Points on a hilly landscape, in no order, each with its height.
A ball rolls from a point to the lowest of its 3 nearest points, and stops where none of them is lower. Distance is the straight distance between rows; heights are no part of it.
nufof: [-14   5  -4 -48 -10   1  -7   0]  height 502
vok: [  9  16   5  28  31 -16  -8  12]  height 388
pera: [ 19 -12 -14  33  -9   6  39 -19]  height 354
nok: [ 22  14   6 -16  34 -27 -14 -23]  height 494
tizas: [ 22  -6  -4  -1  12  -4  15 -35]  height 746
lila: [-11  -2  -9  22 -16  14  12  17]  height 559
kigut: [ 21  -8   4   6   9  -3  -4 -19]  height 619
Roz: [ 16   2 -14  -6   7  -6  25 -16]  height 718
zib: [  4  21 -18  17  16 -20  20   1]  height 458
tonu: [ 33 -14  10  42  13   4  -5 -23]  height 369
Zelek: [ 16 -27   4  -7 -21  21   7 -14]  height 628
solir: [-10 -11  23  -9  -3   9 -29  13]  height 675
melig: [  6   7 -18 -11   0  -7  18 -16]  height 528
pugen: [32 -3 14 19  3  5 -8 -8]  height 155
dola: [ -3  22   2  28  22 -24  -6   9]  height 397
sipez: [  1  10   5 -34  27 -23 -26   3]  height 262
Sifa: [  5 -31  14  -4 -23  38  -7  -9]  height 592
liseg: [ 42  -8   3  15  11  -3  10 -35]  height 511
bim: [-10  15  13  -6  24 -14 -29  29]  height 333
loku: [  5  20 -13  26  16 -18  16   5]  height 197
nar: [  4  -1 -11 -23  -1  -7   4  -9]  height 413
fesu: [  7  17  18   8  28 -20 -30  11]  height 269
Lep: [-22  19 -10 -19  -4 -11   5  20]  height 181
mar: [-22  -2   8  16 -12   5  -4  16]  height 763
Sepa: [ -7   8 -18 -15   1  -7  14   4]  height 299
Zira: [ -9  -1   2  27 -11   8  -4  21]  height 632
sevu: [ 24  25   6   7  39 -15 -16 -14]  height 476
tem: [-33   3  -6 -43  -7  -9  -4  22]  height 554
pego: [-14   1  -8 -34  -4  -6   3   2]  height 482
mevid: [  1  -7 -25  31 -11   0  29 -14]  height 313
Vizu: [-28  -5   4   9 -13   8  -2  26]  height 691
fipo: [-17  21   7   1  21  -9 -25  26]  height 296
musiz: [ -3 -10 -21  14 -20   7  29   0]  height 263
nefil: [-34   2  -3  -2 -23  13  13  20]  height 556
Bur: [  8  24   9 -30  21 -19 -28  -2]  height 382
tib: [-33  -9  12   5 -15  16 -25  28]  height 745
sisuf: [ 12  21  10   5  31 -16 -18   7]  height 341
bip: [-14  -1  23 -31  -4  13 -32   5]  height 640
Larul: [-16   3  -5 -46  -9   6  -6  13]  height 508
viso: [  1 -11  13 -32  -3   9 -22 -10]  height 601
taf: [ 16  22   4 -26  31 -19 -18 -15]  height 257
kugep: [  4  -9   7 -29  -2  -4 -17  -8]  height 551
kopo: [  7 -14  10   3   1  11 -23   5]  height 649
Pige: [ 19  35 -23  -3  38 -35  20 -21]  height 909
nazu: [-12  18 -13 -23   5 -14  19   5]  height 241
lon: [-2 -5  8 37 -7  0 -6 11]  height 496
Fom: [  3  -8   9  19   3   6 -19   9]  height 185
vab: [ 21 -35   5   0 -19  23  11 -25]  height 647
piva: [-12 -28  -6 -21 -35  27  17 -11]  height 478
napof: [  5 -26 -17  11 -26  14  32 -20]  height 337
tafa: [ 14  -8 -10  56  -5   6  29  -3]  height 407
Gusu: [ 18 -28   1  10 -25  23   9 -27]  height 656
Sezu: [ 24   5 -21   9  14  -7  31 -30]  height 901
kupo: [  0 -13 -14 -11 -24  14  22 -11]  height 417
Bupu: [ 4  1 -3 50 -7  1 16  3]  height 422
vami: [-25  23  23 -23  14  -7 -39  32]  height 567
poguv: [-16  19  -4   9  16 -22  -8  23]  height 254
pes: [-32  24  -2 -19   1  -9   2  29]  height 231
nogap: [ 11 -14  14  29   4   4 -15   5]  height 525
Maro: [ -5 -30   7 -23 -33  28   1  -6]  height 540
Vupil: [-15 -28  24  16 -41  36 -21  11]  height 642
Fug: [-22   4   1 -45 -11   3   7   5]  height 503
visol: [  3  -8 -20  27 -20   4  32  -2]  height 297
Gafo: [ 32  14  13   5  36 -12 -13 -22]  height 558
sagi: [-26 -14  -1 -17 -32  23  15   6]  height 314
lus: [-19  -5  -9  13 -20   8  15  14]  height 470

Two balls start at each pair of points below. Name the first point that both come to, or write -.
pera, tafa: musiz
nar, Roz: Sepa
Vupil, vab: Maro

Where does a ball stop that starts at each point below?
Zelek: sagi
bip: Lep
Gafo: fesu
sevu: fesu
Pige: loku
Sezu: Lep
Bupu: musiz
viso: Lep
